Points on a hilly landscape, in no order, each with its height.
A ball rolls from a point to whichever of its 2 nearest points has the largest drop for the distance, and stops where none of them is lower. Distance is the straight distance between rows; heights are no part of it.
(204): [11, 3, 15, 5, -24, -6, -16, 5, -8, 15, 10, 16, -43, 6, -18, 20, 11, -45, -17, -9, 30, -13, -35, -8, -16, -13, 29, 4, -5, 10, 38]  (h 2.89)
(1115): [-49, -19, -2, -30, 5, -16, -20, 10, 23, -7, 31, -14, 30, -28, -8, -25, 5, -6, 0, -11, 5, 11, 26, 51, 27, -21, -40, 17, 28, -4, -2]  (h 5.18)
(983): [12, -1, -1, 23, 24, -15, 26, -8, -15, 5, 37, 9, -7, -19, 20, -15, 27, -37, 5, 32, 52, -26, -1, 5, 42, -11, 17, -14, 28, -30, -1]  (h 2.19)
(229): [-12, -24, 6, 13, 16, 11, -2, -23, -34, -3, -17, 7, 0, -31, 5, 15, -2, -24, -61, -11, 4, -24, -37, -27, -28, -3, 12, -16, 5, -8, 12]  (h 4.05)
(165): [-12, 16, 0, 13, 3, 14, 32, 23, 9, -1, 29, -9, 43, 11, 20, 28, 24, -44, -11, -16, -4, 28, 27, 15, 27, -4, -25, 25, 13, -21, -28]  (h 5.43)
(201): [14, -1, -17, -40, 16, 3, -20, 16, 17, -15, 64, -8, 28, -4, 7, -13, 8, 30, 38, 16, 26, 34, -2, 14, 14, 0, -26, 2, 2, -32, -17]  (h 5.17)
(1011): [-10, 19, -3, -3, 31, -15, 8, -5, 16, 35, -12, 2, 16, 40, -1, -13, 15, 16, 11, -8, -20, -35, -21, 20, -18, -12, 34, 9, -16, 16, -12]  (h 4.84)
(97): [33, 27, -2, -19, -24, 13, 13, 11, 19, 22, -24, -13, 25, 24, -24, 14, -34, 38, 26, -36, -38, 16, 4, -23, -48, -14, 12, 17, 14, 1, -18]  (h 6.03)
(1056): [-3, 9, -1, -25, 22, -6, 10, 26, 11, -16, 39, 1, 23, 3, 22, -11, 8, 31, 17, 21, -1, 36, 25, 16, 28, 13, -60, -9, -5, -2, -27]  (h 5.44)
(1153): [10, -9, 13, -23, 1, -13, 12, 2, 24, 26, 50, 7, 2, -21, 4, 9, -5, 57, 65, 1, 30, 32, 12, 32, 22, 23, 9, -7, 1, -3, 11]  (h 4.75)
(461): [2, -17, -11, -3, 5, -1, 9, -21, -13, 5, 54, 7, -36, -17, 8, 6, 2, -17, -7, 28, 74, -6, -21, -2, 36, -18, 22, -18, 28, -8, 32]  (h 2.51)
(971): [19, 30, 37, 16, 12, -20, 0, 14, 13, 32, 27, 2, -12, 36, 9, 27, 4, 0, 37, -21, 20, 3, -19, 2, 14, -30, 22, 10, -32, 39, 17]  (h 3.94)
(1039): [15, -6, 1, -18, -43, 5, -23, -2, 8, -1, 23, 15, -35, 11, -19, 5, 30, -17, 10, -13, 23, 13, -10, -4, 5, 11, 6, 15, 15, 6, 30]  (h 2.60)
(733): [-7, 5, -2, 20, 27, 11, 22, -51, -10, 14, 2, -10, -19, 8, -2, -11, 4, 25, 18, 41, 22, 16, 7, 16, 17, 2, 26, -20, 1, 7, 2]  (h 7.32)
(620): [-7, 8, -9, -17, 30, 23, 12, 5, -13, -27, 8, 13, -1, 16, 32, -7, 9, 39, 15, 50, 2, 24, 8, 21, 30, 32, -50, -24, -3, -12, -19]  (h 5.60)
(359): [4, -8, 7, 30, -23, -11, -19, 0, -17, -38, -39, 1, -19, -33, -31, -3, 4, -18, -24, 2, 0, -37, -23, -36, 10, 8, -13, -12, 2, -1, 23]  (h 5.65)
(9): [-1, -28, -16, 40, 60, -7, 27, -10, -25, 0, 14, -25, -3, -3, 34, -9, 12, -25, -9, 18, 13, -33, 12, 0, 18, -9, 21, -30, -37, -15, -18]  (h 5.08)
(241): [-11, 13, 29, -5, -8, 10, -3, 34, -4, 13, -35, 39, 1, -8, -12, -1, -5, -22, -18, -32, -9, -44, -34, 29, 8, -31, -9, 30, 3, 17, -6]  (h 6.37)
(353): [-30, -6, -35, 33, 24, -3, -4, 1, -12, -38, -21, -15, 41, -7, 8, -12, 30, -34, -43, -7, -26, 7, 28, 9, 8, 33, -17, 5, -2, -34, -6]  (h 2.13)
(28): [-6, -18, 6, 21, -8, -7, -2, -9, -2, -11, -21, -15, -1, -4, 6, -30, -2, -6, -23, 17, -7, 17, 33, -5, 13, 12, -13, -20, 0, 15, 3]  (h 3.36)
(939): [-14, 16, -14, 2, 33, -8, 0, 23, 4, -1, -20, -10, 16, 43, 7, -11, 29, -18, 3, -13, -46, -44, -8, 30, 7, -12, 16, 16, -35, 24, -15]  (h 4.51)
(692): [6, -11, -3, -13, -23, 11, -12, -27, 17, -5, 4, 21, -28, 19, 9, 15, -4, 32, -26, -6, -16, 1, -41, -36, -50, -15, 16, -2, -13, 30, 27]  (h 5.45)
(1033): [-2, 6, -31, 9, 44, -2, -14, -12, -19, 2, -27, -15, 31, 23, 23, -31, 3, -1, -2, 13, -9, 3, 10, 37, -4, 0, 14, -17, 11, -30, -5]  (h 6.99)
(1068): [-10, -7, -13, 14, 18, -6, -8, 10, 1, -21, -26, -3, 30, 3, 19, -18, 2, -29, -32, -9, -9, 13, 16, -12, 19, 12, -19, -6, 3, -9, 7]  (h 2.88)
(676): [6, -38, -24, 39, 51, 17, 16, -17, -43, -10, -24, -9, -3, -11, 31, -16, 14, -13, -22, 26, 8, -24, 21, 4, 28, 5, 10, -17, 1, -27, -6]  (h 4.73)
(532): [2, 2, 9, 3, 8, -16, 7, -10, -5, 16, -19, 11, -6, 9, 0, -11, -30, 40, -7, 26, -7, 9, -20, -1, -4, -25, 11, -33, 3, 30, 9]  (h 5.73)
(427): [20, -2, 0, 35, -27, 7, 21, 5, -3, -9, 6, -22, -39, 19, 13, 37, 16, -41, 12, -8, 23, 23, 22, -15, 34, 20, -23, -1, -14, 11, 14]  (h 7.96)
(986): [16, -14, 2, -49, -17, 5, -6, 6, 27, -4, -8, -18, 26, -1, -15, -16, -33, 35, 13, 18, -29, 28, -7, -21, -40, -10, -20, -4, 13, 4, -15]  (h 3.77)
(1113): [-10, 8, -12, -25, -18, 31, -36, -24, -6, -36, -41, 18, -8, -2, -19, 4, -2, 20, -16, -3, -39, -8, -31, -40, -4, 13, -15, 9, 20, 1, -3]  (h 4.68)
(411): [-4, 23, 24, 18, 9, -2, 0, -32, 10, 29, 8, -4, -14, -4, -10, 40, -5, -8, -5, -5, 14, 22, -37, -12, -52, 5, 62, -2, -10, 26, 6]  (h 3.32)
(281): [18, -30, 7, -58, -35, 10, 6, 13, 14, 0, 33, -15, -3, -48, -11, -8, -26, 14, 27, 25, 30, 35, 8, 8, -8, -18, -25, -41, 31, -19, 16]  (h 4.08)
(1070): [-9, 15, 17, 20, -1, -5, 18, 25, 17, 22, 16, 20, 31, 17, 2, 9, 4, -19, 9, -49, -17, -5, 21, -3, -1, 7, 9, 37, 3, 12, -11]  (h 4.94)
(929): [-17, 23, 3, 1, 0, -10, -3, 1, -22, 12, -30, 29, -9, 18, 10, -3, -10, 15, -52, 1, -28, -47, -49, -14, -53, -39, 14, 4, -21, 18, -1]  (h 5.21)
(1208): [-1, -14, 3, 49, 35, -6, 4, 22, -22, -3, -22, -25, 11, -8, -7, -36, 27, -30, -22, 0, -27, -52, -11, 4, -13, 6, 0, -22, -35, 0, -11]  (h 5.62)
(699): [15, -5, 22, 29, -18, -6, 14, 17, 3, 25, 7, 16, -23, 23, 11, 16, -4, -51, -1, -35, 8, -28, 35, -12, 1, -8, 16, 13, 4, 19, 39]  (h 4.56)
(584): [26, -11, 23, -13, -9, 6, 19, -12, 24, 9, 14, -34, -7, -8, -21, 10, -15, 30, 34, 25, 17, 48, -17, 5, -23, 10, 0, -35, -6, 6, 12]  (h 3.46)
(889): [-9, -16, -4, -27, -23, 2, -1, -26, -7, 13, 41, 20, -29, -21, 7, 15, 13, 13, -9, 39, 45, 12, -41, 7, 9, -24, 19, -12, 29, 6, 17]  (h 2.71)
(1192): [-10, -32, -15, -39, -15, 9, -23, -13, 25, -1, 56, -25, 0, -44, 10, -20, -25, 55, 42, 25, 23, 34, 50, 16, 0, -12, -18, -8, 24, -49, -7]  (h 4.45)
(1170): [-4, 5, -21, 53, 4, -9, -8, 17, -29, -52, -32, -6, 8, -4, 12, 5, 41, -41, -39, -7, -25, -19, 28, 0, -3, 32, -16, 7, -28, -31, -7]  (h 3.02)
(913): [-16, 13, -34, 21, 68, -25, -2, 25, -45, -26, -39, -25, 32, 10, 22, -11, 33, -25, -18, -9, -18, -31, 11, 43, 6, 29, 11, -20, -37, -44, -18]  (h 6.40)
(803): [7, 13, 1, -18, 5, 28, -7, 18, 8, -6, -33, 2, 0, 1, 4, 17, -19, 11, -5, -34, 3, 0, -2, -5, 8, 6, -13, 5, -5, 15, -3]  (h 6.23)
(856): [-19, 16, -9, -3, -14, 0, 0, -33, -12, -5, -37, 7, -5, 4, 4, -8, -17, 36, -54, 16, -37, -26, -52, -1, -37, -42, 17, -22, 11, 24, 5]  (h 5.36)
(1125): [23, 40, 15, 17, -13, 18, 3, -3, 12, 45, -5, -9, 25, 4, -13, 33, -28, 12, 23, -39, -13, 12, 8, -13, -48, -28, 36, 24, 3, 5, -5]  (h 5.81)
(796): [22, 54, 19, -3, 12, 38, 12, 21, 12, 19, -10, 4, 21, 38, -23, 29, 8, 6, 15, -37, -11, -8, -32, -9, -30, 7, -13, 41, -13, 6, -24]  (h 3.18)
(1210): [-11, -32, 0, -70, -26, 2, -16, -9, 19, -5, 49, 4, 0, -51, 12, -10, -25, 34, 29, 8, 15, 21, 34, 3, 7, -15, -15, -30, 42, -21, 24]  (h 4.24)
(849): [-27, -24, -24, -38, 0, 7, -15, -22, 25, -24, 21, -30, 14, -13, 4, -32, -8, 47, 30, 33, -10, 40, 44, 13, 2, 10, -31, -6, 8, -17, -11]  (h 4.76)
(725): [2, 33, 28, 3, -27, 5, 0, -6, 12, 39, -10, -7, -2, 3, -17, 26, -50, 17, -19, -33, -13, -14, -12, -15, -75, -37, 11, 28, -3, 12, -17]  (h 5.68)
(1099): [25, 13, 25, 50, 0, -3, 8, 2, -3, 36, -5, 6, -24, 14, 11, 33, -12, -37, 29, -34, 2, -23, 1, -23, -4, -30, 46, 0, -4, 11, 23]  (h 4.37)
(1055): [25, -7, 22, -2, -11, -8, 9, 6, 19, 8, 23, -9, -2, 23, 15, 25, 6, 14, 35, -14, 3, 28, 12, -6, 19, -16, -10, 5, -13, 34, 15]  (h 3.65)
(593): [-18, 5, 1, -30, -15, 24, -21, 21, 13, 12, -37, 18, 5, -13, 1, 2, -14, -9, -3, -41, -24, -6, -1, 26, 11, -15, -24, 33, 9, 10, -11]  (h 6.39)
(134): [-11, -1, -22, -29, -45, 19, -32, -11, 20, -42, -21, 1, 2, -21, -15, -13, -3, 11, -13, -14, -39, 5, 6, -32, -11, 18, -28, 20, 24, -6, 1]  (h 4.38)
(397): [-15, 5, -4, -7, 18, -23, -8, 1, 1, 24, -18, 23, 5, 28, 5, -25, -5, 0, -33, -10, -41, -44, -42, 19, -32, -36, 44, 1, -20, 23, 8]  (h 5.05)
(311): [-1, 11, 4, 12, 15, 21, 6, -24, 6, 7, -13, -7, -19, -3, -11, 26, -1, 1, -20, -2, -5, -14, -44, 13, -39, 20, 25, -1, -22, 25, 9]  (h 3.58)
(253): [-6, 9, 20, -28, -21, 11, -27, 2, 13, 6, -3, 13, -12, 4, -2, 18, -36, 29, -21, -32, -10, -10, -27, -19, -56, -22, 4, 23, -15, 21, 8]  (h 5.57)
(42): [-5, 33, -37, -25, 15, -6, -4, -18, 19, -6, -38, 0, 27, 45, 15, -7, 0, 15, 15, -7, -39, 10, 15, -4, 12, 5, 2, 0, 6, -2, -29]  (h 5.69)
(449): [4, 31, -2, -9, -2, 11, -6, 24, 17, 12, -14, -5, 33, 43, -27, -2, 14, -6, -3, -19, -38, -25, -42, 7, -24, -31, -14, 44, -8, -1, -29]  (h 3.61)
(984): [-6, -21, 4, -10, -10, 0, 16, -32, -13, 35, 54, 14, -30, -11, -18, 27, -7, 21, 20, 51, 56, 32, -45, 40, -7, -4, 27, -11, -1, 15, 25]  (h 2.93)
(283): [16, 3, -6, 13, 28, -16, 22, -35, -15, 7, -2, -5, -22, 19, -8, 14, -20, 25, 33, 28, 32, 27, -3, -2, 30, 39, 27, -26, -11, 4, 2]  (h 7.47)
(743): [-2, 15, -19, 16, 57, -7, 3, -28, -22, 28, -8, -16, 11, 14, 16, -26, -9, 24, 13, 25, 22, 3, 17, 36, 3, 8, 29, -25, 4, -10, 0]  (h 7.17)
(64): [4, 45, -11, 11, 24, 0, -6, 43, -17, 10, -14, -10, 25, 55, -4, 11, 31, -21, 14, -30, -23, -37, -12, 25, 4, -20, -25, 36, -24, -9, -36]  (h 4.04)
(690): [9, -3, 1, 7, 42, 23, 26, 14, -23, 1, 23, -4, -12, 9, 13, -7, 2, 24, 23, 45, 20, 3, -7, 24, 53, 17, -23, -19, -13, 2, -19]  (h 5.33)
(77): [15, 0, 0, 19, -27, -8, 17, 0, -11, 9, -2, -8, -46, 12, -12, 27, -13, -33, 22, 10, 33, 45, 29, 3, 28, 24, 13, -13, -5, 12, 42]  (h 7.83)
(748): [20, -8, -9, -36, -67, -7, -34, 6, 22, 6, 16, 3, -12, -4, -8, 16, 10, -12, -11, -12, 1, 15, -11, -9, -19, -37, 3, 1, 23, 7, 34]  (h 2.87)
(948): [-44, -31, -11, -4, -37, -9, -22, -19, 16, -30, 7, 23, -4, -23, -6, -15, 13, -1, -41, 3, -12, -25, -12, -36, -9, -5, 3, -13, 36, 6, 36]  (h 3.24)
(657): [13, -23, -5, 7, -27, 30, -11, -18, -8, -13, -4, 3, -17, 16, -9, -1, -19, 15, -12, 11, -10, 18, -11, -43, -33, 21, 6, -13, 7, 19, 33]  (h 5.25)
(1088): [13, -16, 18, -64, -2, 3, 6, 4, 27, 8, 62, -2, 25, -35, -4, 5, 2, 59, 56, 13, 23, 31, 3, 12, -1, 9, -4, -7, 11, -25, -15]  (h 4.96)
(170): [-2, -1, 2, 39, -6, -9, -16, 23, -31, -35, -21, 14, -35, 2, -12, -11, 16, -31, -14, -3, 0, -45, -8, -37, 16, 27, -15, 12, -35, -2, -3]  (h 5.91)
(340): [-15, -11, -9, -18, -60, 6, -31, 6, 9, -16, 15, 19, -15, -17, -12, -7, 21, -9, -44, -8, -18, -16, -25, -26, -29, -15, -10, 9, 25, 14, 32]  (h 3.07)
(861): [4, -29, -8, -10, -5, 28, -16, -46, -10, -28, -42, 15, -10, -9, -8, -9, -10, 21, -17, 19, -15, 11, -14, -39, -17, 16, 12, -15, 22, 6, -4]  (h 4.98)
(873): [33, 16, 37, -7, -24, 5, 4, 3, 24, 22, -20, -32, -6, -22, -25, 7, -39, 18, 20, 4, 9, 25, -5, 1, -37, 0, -4, -13, -21, 22, -13]  (h 3.12)
(512): [14, 15, 18, -47, -4, 12, 7, -13, 22, 30, -22, -33, 29, -22, -11, 3, -29, 42, 5, -2, -9, 28, -13, 10, -43, -5, -3, -11, 14, 7, -25]  (h 3.45)
(877): [7, 1, 21, 9, -11, -9, 7, -12, -1, 34, 28, 16, -29, 2, -9, 39, -2, -26, -5, 14, 35, 29, -37, 9, -25, -18, 46, -21, -15, 37, 39]  (h 3.11)
(326): [-14, 7, 4, -4, 25, -11, 10, 11, -7, 34, 39, 17, 10, -37, 12, -5, -9, 47, 39, 12, 39, 20, 34, 43, 42, 2, 10, -1, 22, -1, -5]  (h 4.49)
(334): [11, -13, 19, -21, -27, -24, 9, -5, 23, -3, 4, -5, -26, 16, 3, 4, -5, 8, 18, 7, 20, -1, 16, -23, 40, 4, -29, -10, 3, 30, 25]  (h 3.31)
(696): [37, 41, 17, -8, 0, 25, -20, 24, 15, 13, 14, 3, -5, 31, -20, 38, 12, -13, 35, -20, -1, 20, -28, -10, -33, 4, 3, 32, -17, 4, 8]  (h 2.70)
(157): [-3, 8, -11, -28, 6, -18, -27, -26, -1, -6, -33, 7, -4, 13, -4, -18, -30, 33, -24, 24, -25, -7, -31, -12, -9, -29, 2, -31, 3, 26, -17]  (h 5.55)
(1175): [-11, 29, 12, 17, 30, 0, 39, 34, 2, 21, 20, 9, 48, 16, 11, 23, 22, -24, 18, -31, -28, 4, 27, 25, 14, 21, -11, 37, -12, -16, -38]  (h 5.20)
(41): [0, 9, -19, -29, -21, -18, -19, 12, 17, -16, -17, -11, 16, 15, 7, 0, -21, 1, 7, -43, -26, 31, 44, -13, -3, 14, -18, 30, -2, -5, -16]  (h 4.85)
(189): [-19, -24, -1, -13, -42, -6, -19, 1, 18, -34, 27, 0, -16, -15, -12, -29, 10, -6, -5, 21, -2, 19, 25, -24, -2, 40, -25, -6, 26, 1, 29]  (h 3.75)
(944): [21, 6, 7, 36, 3, -16, 48, 3, -10, 9, 17, 12, -23, 9, -2, 33, -10, 5, 46, 18, 30, 42, 27, -4, 37, 45, 29, -18, -8, 23, 13]  (h 7.66)
(246): [-1, 23, 13, 30, -8, -4, -25, 14, -20, -13, -48, -9, -9, -17, -36, -8, -15, -30, -38, -9, -8, -17, -10, -2, -18, 6, 0, 14, -11, -1, 4]  (h 5.40)
(792): [-35, -19, 3, -51, -18, 1, -16, 0, 42, -15, 13, -13, 19, -33, -9, -30, -4, 24, 15, 9, -22, 22, 14, 21, 18, -2, -35, -10, 3, -5, -5]  (h 5.00)
(618): [-16, 6, 2, 12, 1, -13, 26, 3, -17, 4, 16, 18, 4, -24, 34, -1, -14, 27, 18, 30, 32, 29, 63, 52, 54, 23, -14, -9, 22, -16, -8]  (h 4.19)
(409): [-5, -33, 4, 31, 32, -36, 14, 3, -25, -4, 3, -13, -5, -13, 6, -40, 33, -35, -17, 15, -3, -47, -8, 2, 8, -17, 28, -13, -29, -4, -4]  (h 5.34)
(148): [-10, -27, -14, 4, 37, 3, 6, -7, -2, 5, 27, 11, 18, -27, 18, -27, -18, 9, 6, 18, 28, -7, 26, -1, 37, 2, -6, -8, 36, -27, -10]  (h 4.64)
(490): [-6, 24, -10, 32, -6, 2, -15, 11, 2, -21, -32, -15, 6, 18, 5, 8, 12, -17, -20, -33, -31, -2, 36, 18, -9, 27, -14, 36, -34, -19, -12]  (h 3.82)
(928): [4, -10, -3, -10, -25, -16, 30, -7, -8, -8, 21, 21, -38, 10, 5, 5, 14, -8, 6, 32, 36, -1, 14, -30, 66, 17, -14, -7, 24, 8, 10]  (h 2.94)
(24): [14, -2, -8, -27, -3, -4, -20, -5, 17, -6, 45, -6, 29, -4, -15, -15, 2, 14, 9, 17, 18, 32, -14, 2, -2, -13, -10, -17, 13, -12, 4]  (h 5.35)
(655): [4, -5, 8, -58, -43, -6, -25, -7, 28, -29, -9, -6, 15, -5, -29, -20, -18, 20, 3, -20, -36, 15, -4, -37, -40, -15, -10, 7, 12, -8, -16]  (h 4.06)
(1179): [-29, -8, -7, -9, 3, -3, -13, -8, -5, -21, 44, 5, 2, -36, -4, -38, -8, 20, 6, 32, 38, 27, 32, 6, 19, 22, -34, -4, 37, -37, -5]  (h 4.36)
(654): [-24, -5, -30, 36, 37, -15, 2, 12, -50, -25, -43, -22, 11, -5, 13, -31, 37, -20, -15, 9, -40, -59, 6, 36, 3, 29, 0, -17, -47, -11, -12]  (h 6.00)
(36): [-16, -34, -23, -1, -19, -7, -15, -27, -13, -30, 27, -1, -19, -32, -17, -30, 17, 1, -3, 36, 28, 12, 16, -24, 15, 29, -27, -13, 55, -40, 24]  (h 4.07)
(261): [2, -16, 0, 1, 21, -6, 12, -2, 13, 13, 24, 7, 22, -9, 3, -5, 5, 12, -4, 23, 10, -7, -2, 8, 16, -7, -2, 0, 27, 5, -16]  (h 4.86)
(1182): [2, -8, 20, 12, -4, 1, 24, -11, -21, -8, -19, 6, -19, -7, 19, -1, -20, 8, -5, 19, 19, 30, 43, 12, 49, 17, -25, -10, 7, 6, -8]  (h 3.80)
(29): [-19, 2, 1, 23, 17, 6, 39, 26, -20, -3, 12, 7, 29, -1, 41, 11, 41, -37, -21, 2, 9, 13, 36, 40, 44, -13, -35, 13, 2, -46, -33]  (h 5.61)
(424): [2, 14, 23, 36, -5, 8, 9, -12, 0, 16, -43, -6, -13, -23, -19, 1, -9, -29, -16, -14, 1, -11, 10, 2, -14, -3, 17, 22, 8, 8, -10]  (h 5.19)
(555): [-8, 0, 12, 19, -6, -9, -7, 25, -17, -9, -29, 22, -15, -22, -14, -13, 13, -37, -23, -28, -21, -80, -26, -5, -13, -33, 8, 29, -17, 3, -10]  (h 6.25)
(458): [4, -10, 5, 26, -12, -7, -14, 29, -37, -23, -24, 22, -29, -10, -4, -13, 28, -27, -22, -16, -10, -85, -44, -28, 3, -1, 8, 8, -48, 5, -4]  (h 6.12)
(659): [33, 4, 27, 5, -9, 10, 17, 3, 3, 25, 22, -21, -5, 12, -21, 36, -13, 21, 55, 21, 21, 45, 5, 13, 4, 6, -5, -19, -27, 26, 14]  (h 3.79)
(348): [6, 37, -10, -7, 25, 4, 12, 8, 15, 3, -19, -5, 23, 24, 29, 5, -2, 20, 7, -12, -7, -2, 12, 8, 24, 19, 0, 7, -4, -6, -35]  (h 5.97)
(475): [31, 23, 15, 20, 17, -16, -10, 14, -9, 39, -1, 4, -10, 34, 11, 16, -5, -21, 17, -24, -1, -22, -20, -5, -1, -50, 34, 2, -16, 15, 1]  (h 4.16)
(387): [-17, -29, 9, 32, -17, -11, 13, 1, 4, 2, -28, -5, 22, -5, -10, 1, 0, -44, -29, -38, -18, -18, 32, -7, -15, 0, 2, 34, 22, -7, -7]  (h 4.95)
(1190): [6, 21, -16, 28, -22, 6, -22, 17, 4, -12, -14, -9, -2, 10, -6, 8, -26, -23, -6, -48, -19, 4, 52, -14, -18, 6, -17, 44, -13, -21, -3]  (h 4.33)
(129): [34, 10, -2, 9, -36, 13, -26, 11, 17, -13, 17, -1, -18, 29, -26, 15, 25, -16, 7, -20, -1, 7, -14, -13, -17, 18, -5, 37, -21, 8, 15]  (h 2.18)
(576): [-2, 2, 9, 35, -4, -13, 18, 28, 13, 22, 1, 0, 15, 6, 9, -1, -7, -50, -17, -43, -10, -20, 36, -5, -7, -28, 10, 21, 2, -7, 8]  (h 4.74)
(780): [40, -33, -7, -40, -28, 35, 3, -14, 10, 7, 12, -25, -11, -37, -8, 9, -17, 37, 40, 19, 36, 42, -1, 3, -14, 5, -3, -32, 8, -25, 11]  (h 3.81)
(410): [-19, 14, -36, 8, 57, -24, -4, 5, -38, 3, -39, -8, 35, 22, 12, -28, 3, -35, -5, -10, -26, -11, 22, 23, -8, 2, 24, -7, -16, -38, -22]  (h 6.74)
(111): [-1, -38, -12, 19, 26, 28, 5, -28, -33, -14, -39, -1, -4, -31, 1, 2, 13, -31, -31, 6, 7, -11, -22, -3, 9, 6, 25, -26, 13, -31, 3]  (h 4.32)
(1062): [10, -15, -2, 13, -5, -21, 22, -8, -6, -6, 9, 21, -23, -2, 13, 10, 26, -37, 1, 17, 28, -22, 9, -19, 52, -8, 18, 1, 6, -4, -2]  (h 2.55)
(581): [-24, 10, -19, -34, 9, -16, 0, -7, 17, -15, -28, -6, 40, 34, 3, -4, -25, 9, 25, -31, -47, 4, 26, -21, -2, 16, -25, 33, 0, -5, -39]  (h 5.28)
(33): [-28, -32, -8, -18, -21, -6, -17, -5, 14, -28, 21, 24, -18, 0, -8, -30, 31, 8, -10, 26, -12, -9, -4, -32, 14, 23, -15, -4, 15, 26, 40]  (h 3.49)
(556): [-7, -4, 2, 14, 6, 23, 2, -7, -12, -13, -7, 9, -24, -10, -3, 36, 1, -9, -49, -25, -4, -35, -70, -22, -39, 3, 25, -8, -19, 17, -3]  (h 3.83)
(1004): [5, 0, 14, 17, 37, 2, 25, 13, -2, 1, 4, 21, -1, 0, 8, -3, 8, 2, -2, 24, 16, -18, -15, -1, 18, 20, -5, -8, -25, 17, -20]  (h 5.06)

For each start below, name the point where the ball stops.
(42) => (353)
(913) => (129)
(189) => (129)
(699) => (983)
(1088) => (353)
(692) => (873)
(556) => (129)
